A landscape with many valleys, sampled at points; each row gives a point and its height.
A ball rolls from a point to the lowest of its 2 nearest points, and stops where none of them is lower. Distance is the straight distance between rows; heights are no part of it.
K_434 h=3.98: [-24  -9  10 -28  42  -6 -38  21  -8  60  -1  15 -47  12  -3 -49  -6 -58
  27  36  24]
K_167 h=7.14: [ -2  19  41  26  26  22 -27  26   1  40  -2  -2 -43 -37  -4 -17  16 -42
  29  43 -17]
K_577 h=4.18: [ -8  24   0  -2 -27  -8  28 -20  27 -10 -39 -12  50 -10  27   2  27  15
 -12  24   7]
K_733 h=4.45: [  2  -6 -31  30 -48  34   6  33 -29  37  37  -9 -10 -16  23  39  53 -31
  13  19  -9]
K_424 h=5.35: [-30 -11 -60 -62  22   8  -3   0  11  18  -9  21 -18 -53  -1 -68 -44  -1
  24  13  -1]
K_875 h=2.45: [ 23 -19  33 -59  39 -32   4 -30   1 -19   8 -18  45  28  25  -1  19  21
 -19 -29   6]
K_840 h=4.78: [-35 -40  -5   7 -23  -3  27 -13 -15 -51  26  19  -2  27 -39  26  -5 -23
  -4  -4  25]
K_719 h=7.00: [ 27 -22  32  19  32  15  -2 -17  14  -4   4  -3   7 -40 -11 -14  26 -34
   9  19 -27]
K_34 h=5.74: [ 10  24 -39  29  -5 -20 -13   1 -15  26  -4  21  24 -37   7  14 -14 -22
  -4 -18 -35]
K_590 h=3.10: [ 30   7 -10 -40   6 -70  11 -10   0 -12  -7  19   9  79  41 -59  19   4
 -39  -5  37]
K_54 h=5.83: [ 13  56 -32  17   0 -40   7  -5  -9  30 -22  27  22 -13 -10 -19  -5   9
 -18  -3  -3]
K_13 h=6.55: [ 41   1  42 -12  -2 -26  23  -4  12 -44 -12   1  -4  17 -11 -41  23 -20
 -34  10  27]
K_599 h=1.58: [ 11 -48  16 -52  16 -10   5 -26  25 -34  20  20  13  12  18  -5 -16 -10
  -2 -19 -38]
K_726 h=2.29: [  2 -63  35 -51  11   8  -1  -9   1 -19  40  45 -24  28   9 -13 -10 -40
  10   1 -23]
K_913 h=5.09: [ 15   6 -28  48 -13  69  -3   7 -38  22  11 -26  23 -11 -11  37  -9  40
  16 -52 -47]
K_364 h=5.51: [ -3  11  -1  27 -37  13 -19  18  16  23  -4   0 -29 -41  18  43 -33  -2
  19  -3  -2]
K_394 h=6.09: [  7 -14  19  12 -42   8   6  29   9 -10  29 -11 -34  -9  46  27  11 -36
   1  17 -12]
K_513 h=5.19: [ 17 -32   3  44 -20  14  21 -33  -4 -34  -3 -22  28 -20  -5  23  15  -7
   7 -53  18]
K_740 h=4.94: [ -1  11 -18  39 -55  17  38  18 -44  18  55   1   0  30  11  38  53 -18
 -10   0  16]
K_412 h=5.50: [ 20 -25  23  25 -29  29  23  -7  11 -66   2 -56  16 -23  25  29  25  -6
   1 -24  15]
K_36 h=5.63: [-14  -2  -1  26 -23  20  15  15 -13 -24  67 -38 -10   6  30  44  21 -25
  -4 -20 -26]
K_658 h=5.66: [  0   8 -11  11  12   5  -1 -22  19 -38  14 -49  19 -17  56  38   4  20
  15 -14 -73]
K_267 h=6.65: [ 26  35  18  23  10 -11  19  -9  20  -8 -32  10   0   7 -30 -62  17   4
 -34  -6  30]
K_703 h=5.98: [ 20  -6  23   7 -31 -10  31  -4  -2 -45 -14 -23  17 -11  39 -10  36 -34
  -5  24 -24]
K_151 h=5.80: [  7 -10  17   0   2  -9   4 -14  13 -43   6 -38  17 -24  35  23   7 -36
   7  14 -61]
K_736 h=5.25: [ 14  10  28  -5  28  11 -10 -13  34   5  16  21  -7  -8 -20  14 -13  16
  -5 -34   8]
K_375 h=4.88: [ 13 -15 -12  56 -33  33  32   4 -31 -18  25  -1  -7   6 -29  37   8   0
  -1 -49  32]
K_696 h=5.87: [  1 -29  62  11  -4  18  13  22  -9  -3  42   1 -43  11 -17  11  34 -35
   5  34   3]
K_892 h=4.02: [  1  28 -11  42 -27 -22   5   7  11   2   3  13 -20  60 -26  -3  21  38
 -33 -14  54]
K_592 h=4.26: [ 10 -17 -40   9 -26 -18 -24  25  11  34 -14  44 -42  26 -34 -55  -5 -17
  24  26  36]
K_501 h=3.32: [-13  53  40   1   5 -37   6  -8  17  17  -1   7  18  67  44 -30  20  48
 -12 -36  47]
K_961 h=2.39: [-21  60  -3 -13 -14 -45   9  -3  17   6  -6  32   0  33  39 -21 -33   7
  -9 -30  -4]
K_314 h=4.83: [-46 -34   1  20  14  20 -44  32 -57  13 -28 -12 -16 -35 -71  -5 -73 -14
  21  18  -3]
K_485 h=2.05: [ 39 -20   9 -44  43 -23   5 -50  36 -10   9  -8  34 -12  33  13  -7  17
  11 -18 -27]
K_877 h=5.07: [-21  30 -24 -27 -13  15 -19   5  20  53 -23  36  -2 -26  19  -6 -15  27
  24  41 -11]
K_69 h=2.98: [ 11 -34  21 -62  11  -5  10   6   2   4  14  35 -25  29   6 -54  10 -35
  -6  28  -1]
K_304 h=6.00: [-10 -22  41 -60  -7 -33  22  -8   1 -54  16 -13  -7  48  13  17  -1   5
 -41  -2  19]
K_750 h=3.85: [-37  -4   2 -17 -20  -4  27 -12  36 -39 -21   3  13  14 -30   1  12  29
 -34  32  42]
K_113 h=5.10: [  4  11  15  25  -2  21   1   6   0  13  16   1  -3   1 -13  55 -37  29
   3 -62 -15]
K_724 h=5.79: [ -3  14 -24  19 -48  -7   1  35  11   1  24  -2 -15 -11  27  52  -5 -14
  -6   3  22]
K_794 h=5.52: [  7   4 -42  30  -8  25  -4 -28  14 -40  26 -75  37 -29  59  48   7  10
  25 -36 -30]
K_822 h=5.37: [-24 -35   4 -32 -26 -21  23   7  -6 -43  23  15 -20  40  -5   8  -1 -23
 -35  28  18]
K_819 h=3.68: [ -3  52  23  51 -19 -30  10  -2  33  11 -21  -8 -11  68  22 -27  32  54
 -17 -38  57]
K_309 h=6.12: [ 38  23  52 -30  14 -65   3  -9 -39 -37 -39 -38  29   6  50 -10  31  -8
 -49   1   8]
K_751 h=5.53: [-19  -1 -46 -34  35  -5 -13 -19  -1  23  -6  17  21 -42  -7 -35 -30 -15
  12  14 -35]
K_730 h=5.45: [  6  -8  34   0  -6  29   6  10  20  17  23  25 -30   9 -24  -4  11 -10
  -3  10   1]
K_653 h=4.92: [-49 -29  -2 -12  44  34 -34   5 -18  -5 -16  -5 -11 -31 -80 -34 -39  -8
  12  10  -5]
K_697 h=2.91: [-24  34   0  -4 -25 -42  21   0   0  -9  11  29  13  66  24 -17   4  -9
 -30   4 -14]
K_551 h=7.07: [ 30   4  28  48  26  37 -29   0   7  17  -3 -22 -25 -63  -9  10  23 -25
  35  21 -36]
K_126 h=3.99: [  3  -5 -34  26 -19  33 -15  24 -31  44   9  -7  11 -29 -15  53  21   1
  16  10  -3]
K_685 h=6.22: [ 38  -2 -10  31 -52 -24  31   3  -7 -28 -15 -30  -2  -2  46  -3  41 -37
 -15  15  34]
K_825 h=6.90: [ 37 -26  24 -48  31 -19  -3 -12  21 -12 -13  -7  -7 -34  -5 -34  13 -23
   3  38 -10]
K_22 h=6.28: [ 35   9  47 -84  17 -59   0  -7 -12 -44 -39 -31  10  22  44 -24  11  20
 -47   3  27]
K_942 h=5.18: [ 19  22  27  16 -51   3  31   4  16  -6   9 -21   3  46  44  26  45  35
 -19  -7  50]
K_584 h=3.54: [-10 -38  24 -39  20 -19 -15   8 -15   8  12  19 -42  29   7 -28  16 -75
  10  48  14]
K_666 h=6.01: [ 36  37  31   7  33 -40  13 -26 -16 -12  -9 -35  45 -21  49  -4  34   0
 -24 -15   4]
K_556 h=3.39: [ -4  18 -25 -54  -7 -55  15   6  13  -5  12  23  -3  53  35 -49   5   3
 -28  21  -3]
K_123 h=2.65: [-42  24  14 -11  22   4 -60  35  -5  60 -29   3 -49 -22 -10  -1 -43 -18
  36  51  15]
K_533 h=7.23: [  6  32  22   6  -8  10 -17  27  28  46 -19  26 -50  -1  -3 -48  17 -14
  19  49   2]
K_904 h=4.36: [-45 -14 -15  -3 -18   1   6   0  21 -38   2  10   3   2 -50  23 -23   6
 -28   1  38]
K_387 h=5.17: [-47 -24 -59 -41  20  24 -20  26 -28  20 -27  23 -25 -21 -34 -72 -53  -1
  21  10  18]
K_837 h=3.47: [-21 -22  -7 -19  23  -1  14 -36   4  -6  29  -3  59  25   9  47  16  17
  -5 -16 -47]
K_933 h=5.22: [ 31  13 -37  64  22  57  -8  -5 -40  -6  28 -45  19 -22 -12  36  15  -3
  14 -55 -41]
K_983 h=5.91: [  6  56  -2  27  27 -32  11 -20 -19  15 -19  -2  49 -23  16  -7  33  -6
 -18 -35  -3]
K_689 h=2.80: [ 26 -22  16 -52  16 -38  30 -25 -11 -16 -19   4  37  51  25 -32  37   9
 -37 -14  41]
K_863 h=6.80: [ 31  -4  -1 -51  35  -7  19 -12  25 -33 -14   3 -22 -35  -7 -89  -5 -22
 -15  17  21]
K_807 h=5.67: [  6  10  48 -22  -8 -20  22  -5  20 -33  11  -5  15  37  27  35  14  23
 -32 -19  50]
K_997 h=2.22: [-33  -7  -5  -2 -19  -1 -27  60 -23  27 -22  23 -55  33 -55 -24 -70  14
  -2  16  13]
K_237 h=5.30: [  5  44 -14  18 -36  -3 -23  29  13  49 -31  36 -18 -15   5  10 -48  29
  21  16  -5]
K_868 h=3.56: [-21  -4  -7  14   8  31   9   3 -12   3  21  -2  19 -11 -40  37  22  13
  -8  -2  -8]
K_600 h=4.47: [  1   7  -4 -12   3   9   3 -24  43   5 -21  -7  43 -40  -3  24   8  33
   7   4  -2]
K_133 h=5.03: [-59 -45 -16 -39  52  58 -24  29 -45  27 -10   7 -26  -9 -66 -56 -29  -5
  27  12   0]
K_433 h=2.85: [-40   4  -4 -29 -10  17  -8  34  28  11  -9  31 -45  14 -40 -33 -30  21
   0  24  22]
K_850 h=4.15: [-25  -9 -35  -4   4 -17 -48  27 -12  73 -22  31 -50  32 -32 -56 -21 -31
  35  42  31]
K_307 h=3.33: [ -7 -15 -14 -29  -8   2  25  -4  29  -7 -15  39 -12  23 -34 -39  -4  22
 -16   8  45]
K_339 h=5.36: [ 14  33 -35  43  18  24 -11 -22 -25  -6  11 -65  45 -39  22  38   1  34
  17 -56 -12]
K_938 h=4.40: [ 17 -19 -46  36 -36 -19  -3  10  -4  26 -10  37 -17  13 -28   2  -7   3
   8  -1  45]
K_749 h=3.81: [-25  16   3 -23  13 -17  22 -27   4  -1   2   0  70  11  32  -6  28  13
 -15  -5 -25]
K_962 h=2.87: [  0 -37 -14  49  42  51  -5 -24   1 -32  38 -17   5  22 -11  43  32  14
  26   0 -67]
K_300 h=6.08: [ 31 -31  54  22 -13  34  21   3  -3 -45  24 -27 -18  -3  -3  30  45 -12
  -2   6  -5]
K_897 h=4.97: [ 33   7  -5  49  -5  34 -15  -6 -14   9 -12 -29   8 -38  -8  37 -46  44
  17 -64 -35]
K_560 h=5.28: [-10  13   0  23 -24 -13  34   0 -36 -14  35 -18  25  27  20  34  33 -18
 -28 -19 -10]
K_541 h=6.42: [ 52 -12  14  -4 -26 -54  27   2  -5 -38 -39 -13  -1  22  31 -14  38 -19
 -30  21  40]
K_250 h=3.13: [-51 -17   7 -39  19  32 -50  11   9  37   4  -4 -21 -12 -14   7 -33  -4
  47  37 -10]
K_347 h=2.88: [-32  48  17   4  15 -26 -10 -10   4  10  12   9  32  36  33   2 -17  26
 -12 -54   7]
K_479 h=4.70: [ 19  34 -25 -13  12  -4   3 -41  16  38 -27   8  35 -44   6  23 -31  49
  16 -22  10]
K_869 h=6.71: [ 28  41 -11 -15  28 -44  15 -22  25 -16 -24   3   5 -35  -7 -71  -5  -5
 -33   0  23]
K_640 h=4.52: [ 12  16 -15  45 -76 -14  20  20  28  -5   0  -3 -29  44  13   8  26  25
 -15   8  52]
K_853 h=2.64: [-15  38  -7 -26   2  11 -16  46 -16  24 -18  14 -39   7 -56 -35 -85  45
 -16   1  -8]
K_578 h=4.73: [  4 -34   5  38   9  25 -37  17 -42  10  -9  -2 -22 -28 -73  20 -34  -5
  12  -4  -4]
K_104 h=4.57: [ 13 -28 -22  31  -8   8   4   5 -29  11   2  28 -10 -10 -51  20 -19 -14
  -1 -30  31]
K_127 h=4.89: [ 20   4 -18   9  -3  11 -13  -5  -8  30 -35   1   9 -48 -19  29 -61  42
  27 -18 -20]
K_297 h=2.70: [  0 -37 -26  37  61  50 -36 -13  20   3  12 -12  -9  -5 -15  33   1   7
  44  12 -62]
K_614 h=2.82: [-12  -7 -21  26  38  30 -49   9 -23  30 -10 -11   3 -29 -24  33 -30  13
  45  10 -73]
K_862 h=4.75: [ -9 -12  -9 -54  -2  10  12 -13  35   9 -16  32  25 -13  24   1  -2  19
  16  34  -7]
K_16 h=3.04: [-46 -14   2  14 -10  41 -43  18 -12  34 -10  -2  -4 -33 -12  35 -19  -9
  55  19 -36]
K_243 h=5.65: [-14   6 -37   5  19 -16 -27 -24   3   6 -13  21  10 -53   5  -2 -54 -19
  26  -9 -61]
K_482 h=3.16: [ -7 -19  -7  16  24  34  19 -30 -19 -30  36 -24  39  17 -21  53  38  20
  -4  -8 -45]

For each start below, name the point where the ball stops.
K_364: K_297
K_387: K_599
K_309: K_599
K_412: K_599
K_807: K_961
K_304: K_997
